Each scene shows the same named points in several views. A view is turned or mirrored, shifted and resized as a whole, has a little noise and may leave points out.
(in the rows, 100 means zero)

Scene 1
View 1
Q100: [119  89 118  81  98  99 102  85  95 101 113  86 113 124  89 101 105 111
  88 109  91  88  96]
Q153: [103 101 116  88  98 105 103 103  92  98  99  90 108 112  91  80 107  97
 102 106  87  95  92]
Q230: [122  81 113  75  91 112  97  87  99  98 109  94 120 126  96 105 100  95
  85 108  84  99  94]
Q589: [114 104 111  83 103 101 102 107  90 108  95  88 105 109  88  82 101  91
 101  83  84  93  96]
Q145: [115  84 110  78  91 120  96  96 100  94 102 101 120 122  99  96 100  84
  90 111  80 107  90]
Q708: [126  91 112  77 100 104 100  93  97 104 106  91 114 119  90 100 102  99
  88  98  86  95  96]
Q202: [109 106 115  86 102  98 104 105  88 106  98  85 103 109  87  81 104  97
 103  89  87  90  97]
Q207: [126  98 115  81 108  91 105  92  95 106 112  85 109 117  84  98 109 115
  90 102  93  85  98]
Q987: [125 103 113  83 111  92 106 100  96 105 108  88 107 111  82  92 112 112
  94 101  93  87  97]
Q911: [125 104 108  81 110 100 103 108  95 106  99  93 108 107  85  87 107  96
  96  91  86  95  95]
Q899: [113  90 117  82  95 103 101  89  94 100 108  88 113 122  92  96 104 104
  92 108  89  91  95]
Q306: [ 91  94 122  90  86 107 102  93  87  97 101  84 109 120  95  81 101  96
 103 106  86  92  93]
Q966: [106  97 115  83  91 107  99 101  86 107  94  86 107 115  93  85  95  85
 100  81  83  94  97]
Q978: [127 103 112  81 109  92 104  99  92 111 105  85 105 111  83  93 105 106
  93  85  90  86 100]
Q995: [115 104 117  87 109  91 107  98  93 103 108  84 105 112  83  88 112 115
  97 104  94  85  96]
View 2
Q899: [110  96  97  97 118 128  86  95  86 101  97  80 109  93  84  74 118 103
 101 112  83 138  75]
Q306: [105 107  88 130 127 122  79  88  72 117  92  86  95  87  65  66 129 106
  98  99  83 133  82]
Q987: [111  95 109  90 101 127  73  91  92  95  83  90 110 104 103  70  93 110
  91 115  97 117  68]
Q995: [115 101 110  98 101 125  67  86  85 100  82  93 105 105  98  63  99 112
  91 109  98 115  66]
Q153: [ 97  97  93 126 119 122  78  93  83 112  81  97 101  89  76  72 108 108
  88 104  91 122  85]
Q145: [ 89  77  86 113 131 130 104 110  98 103  96  84 116  78  72  93 115  95
  93 119  77 147  95]
Q911: [ 86  90  93 101 107 123  88  97  95 106  75  93 104  95 101  79  84 114
  89 114  91 103  86]
Q708: [ 98  89  93  84 115 128  98 101  95 100  94  77 110  93  95  82 104 106
 102 119  81 128  81]
Q207: [116  98 107  76 102 129  80  91  90  93  92  80 110 104 105  69 101 110
 101 116  91 123  65]
Q978: [ 99 102  97  82 100 123  84  90  88 104  81  82 100 104 111  70  89 118
 100 112  91 100  74]
Q966: [ 82 106  76 113 122 118  99  93  77 125  85  80  88  87  82  75 109 117
 105 103  77 106  93]
Q230: [101  83  91  88 125 132 105 107  96  97 105  72 117  86  81  88 119  96
 105 121  74 151  84]
Q589: [ 82 101  85 111 112 119  90  92  84 118  74  88  92  93  94  75  93 119
  95 106  85  96  90]
View 3
Q589: [100 103 106 100 108 113  98  85 108 108  97 118 114  93 119 100 103 133
 104  94  97  84  81]
Q100: [ 88 108 116  88 104 100  86  90 106 116 100 117  92  86  94  96 100  81
 117  98 104 110 108]
Q978: [102  99 120  93 104 111  90  90 104 112  93 107  99  89 111 111 106 120
 112 114  91  98  96]
Q207: [ 92  96 123  89 102 105  85  94 101 113  95 109  90  93  99 108 103  97
 118 113  97 105 106]
Q202: [ 99  96 109  93 107 115  99  85 108 102  98 117 107 101 115  95 104 124
 108  92  94  87  79]
Q230: [ 81 127 103 101 105  92  83  86 106 128 101 130 105  70  96  96  94  85
 111  85 118 104 111]
Q899: [ 87 108 110  90 105 103  90  87 108 112 101 121  97  89  98  92 100  88
 113  90 104 103  99]
Q153: [ 83  96 103  94 108 108  97  86 104 100 102 130 110 109 107  86  96 111
 111  78 108  83  82]
Q995: [ 91  86 121  86 104 111  90  93 101 101  97 112  92 108 102 101 103 103
 119 106  96  98  95]
Q987: [ 89  91 123  91 103 106  86  95  98 108  95 113  94 101 101 108 101 106
 119 111 100  98 101]
Q145: [ 72 127  94 107 106  92  86  85 104 125 103 142 118  79 100  93  88  97
 108  73 128  90 103]
View 4
Q145: [ 86 116 117 125  99  92  89 108  73  69  88  92  59  87  69 134  84 128
 121  90  88  89  99]
Q230: [ 96 114 110 128  91  87 102  92  84  72  90  97  68  86  79 140  89 128
 112  83  85  84  93]
Q899: [ 88  99 113 125  87  92  90  91  92  89  97  87  71  86  98 139 100 118
 109  87  86  89  94]
Q306: [ 67  89 113 120  86 101  80  96  90  96 102  70  56  84  96 136 113 119
 116  95  97 104 106]
Q589: [ 73  88 108 103 109  99  80 116 104  95  99  94  70  79 104 104  90 107
 104 101  84 105  98]
Q995: [ 90  85 117 118  90  97  74  98 101 106 102  88  87  87 125 132 103 101
 100  93  78  88  88]
Q202: [ 73  84 113 107 102 101  73 112 102 101 102  86  72  82 111 114  98 105
 105 100  85 103  97]
Q153: [ 73  90 120 116  97 102  70 111  88  96  98  79  66  86 101 127 101 110
 115 100  89 100 100]
Q100: [ 98 100 111 128  83  90  95  84  95  90  98  90  79  87 105 144 101 117
 103  83  81  82  89]
Q987: [ 97  90 117 118  93  94  77 100 100 101  99  95  90  88 121 130  95 102
 100  91  74  84  85]
Q708: [ 94 104 108 119  97  89  95  99  95  82  94 100  76  84  95 127  87 117
 105  87  79  87  90]
Q966: [ 65  91 102 104 104  98  90 108 103  88 101  89  57  76  92 107  96 119
 107  97  93 109 104]
Q911: [ 86  94 114 108 109  96  76 118  99  93  96  99  80  83 108 110  83 103
 103  99  76  93  90]
View 5
Q100: [ 99  93 105 102 106  92  82  95 111 116 112  79  86 107  93 111 106 103
  82 110 100  90 104]
Q899: [ 99  91  94 106 103  96  86  93 107 111 116  76  90  96  95 110 110 105
  86 114  97  91 106]
Q708: [ 99  88 103 108 103 106 100  99 112 110 114  83  88  96  89 110 106 113
  79 126  94  80 105]
Q978: [106  88 113 101 100  92 106 104 116 105 112 106  91  92 100 113 107 122
  63 128 106 104 103]
Q153: [ 97  86  81 113  97  90  96  90 108  99 127  83  91  70 107 115 115 113
  90 122 103 105 114]
Q911: [ 99  82 103 111  98  97 114 102 117 101 121 100  86  74 101 117 106 124
  72 135 104  95 112]
Q202: [106  85  91 107  95  91 105  96 109  96 121  99  98  72 109 112 116 122
  76 130 105 114 107]
Q207: [100  91 116 100 104  86  91 101 118 114 111  97  82 103  97 116 102 111
  69 115 108  97 105]
Q995: [ 99  90 106 102 101  76  90  97 116 108 118  99  83  90 107 120 106 112
  73 114 114 110 109]
Q589: [107  84  93 109  94 100 114  98 110  95 121  99  99  70 105 110 115 126
  74 137 100 107 106]
Q145: [ 92  85  80 119 102 117  99  91 106 107 125  60  87  80  86 109 107 107
 100 127  84  66 114]
Q987: [ 96  88 112 104 102  82  95 101 119 110 116  99  79  91 102 121 102 113
  71 117 110  99 111]
Q966: [111  86  82 109  94 109 108  94 100  94 120  87 109  74 102 101 122 123
  82 136  91 105 100]
Q230: [ 96  88  95 111 106 114  91  94 107 114 115  64  88 100  82 106 106 104
  92 120  85  68 106]
Q306: [104  90  72 109  98  92  83  84  98 100 124  72 103  78 107 107 123 107
  97 115  97 111 106]
View 6
Q899: [101  93  95 104 108  81 106  91  93 108  87 100  94 111  97 105 105 104
 101  94  96 121 104]
Q100: [ 98  94  93 105 111  79 105  90  95 106  85 104  92 112 102 103 105 114
  93  96  96 117 107]
Q966: [111 102 100  94  98  82 107  91  80 108 100  97 109 108  92 107 109  82
 114  91 105 116  85]
Q987: [111  98  82 108 118  89  99  95  98 104  93 102 107 111  99 102  98 116
  93  93  97 105  97]
Q708: [102  95 101 103 112  80  93  95  90 108  92 101  96 120 100 107 105 102
  96  91  98 116  95]
Q589: [118 103  90  98 105  90 102  96  85 107 103  96 117 108  91 105 102  88
 110  89 104 107  80]
Q306: [109  93  90  99  98  85 121  89  91 110  90  95 100  98  87 106 106  92
 119  94  98 128 105]
Q911: [116  99  91 104 114  91  91 100  91 107 100  97 113 116  94 106  99  98
 101  88 100 107  84]
Q207: [105 100  85 106 116  83 100  92  96 103  91 105 102 112 104 101 101 118
  89  95  98 105  99]
Q978: [110 106  87 101 113  85  98  92  89 102  99 104 112 112 102 101 102 108
  93  94 102  98  85]
Q153: [116  93  87 103 106  91 109  96  94 109  93  93 107 104  86 108 101  94
 114  90  98 121  98]
Q995: [112  99  77 106 114  90 107  93  98 104  93 101 108 104  97 101  99 116
  97  94  98 106  99]
Q202: [118 102  85  99 105  90 107  93  88 106 100  97 116 104  92 104 102  95
 109  91 103 108  87]

In a view up to two points have been moved. Name them for each view, in the order of its rows, or write -.
view 1 => Q987
view 2 => Q145, Q207
view 3 => Q899, Q153
view 4 => Q306, Q202
view 5 => -
view 6 => Q589
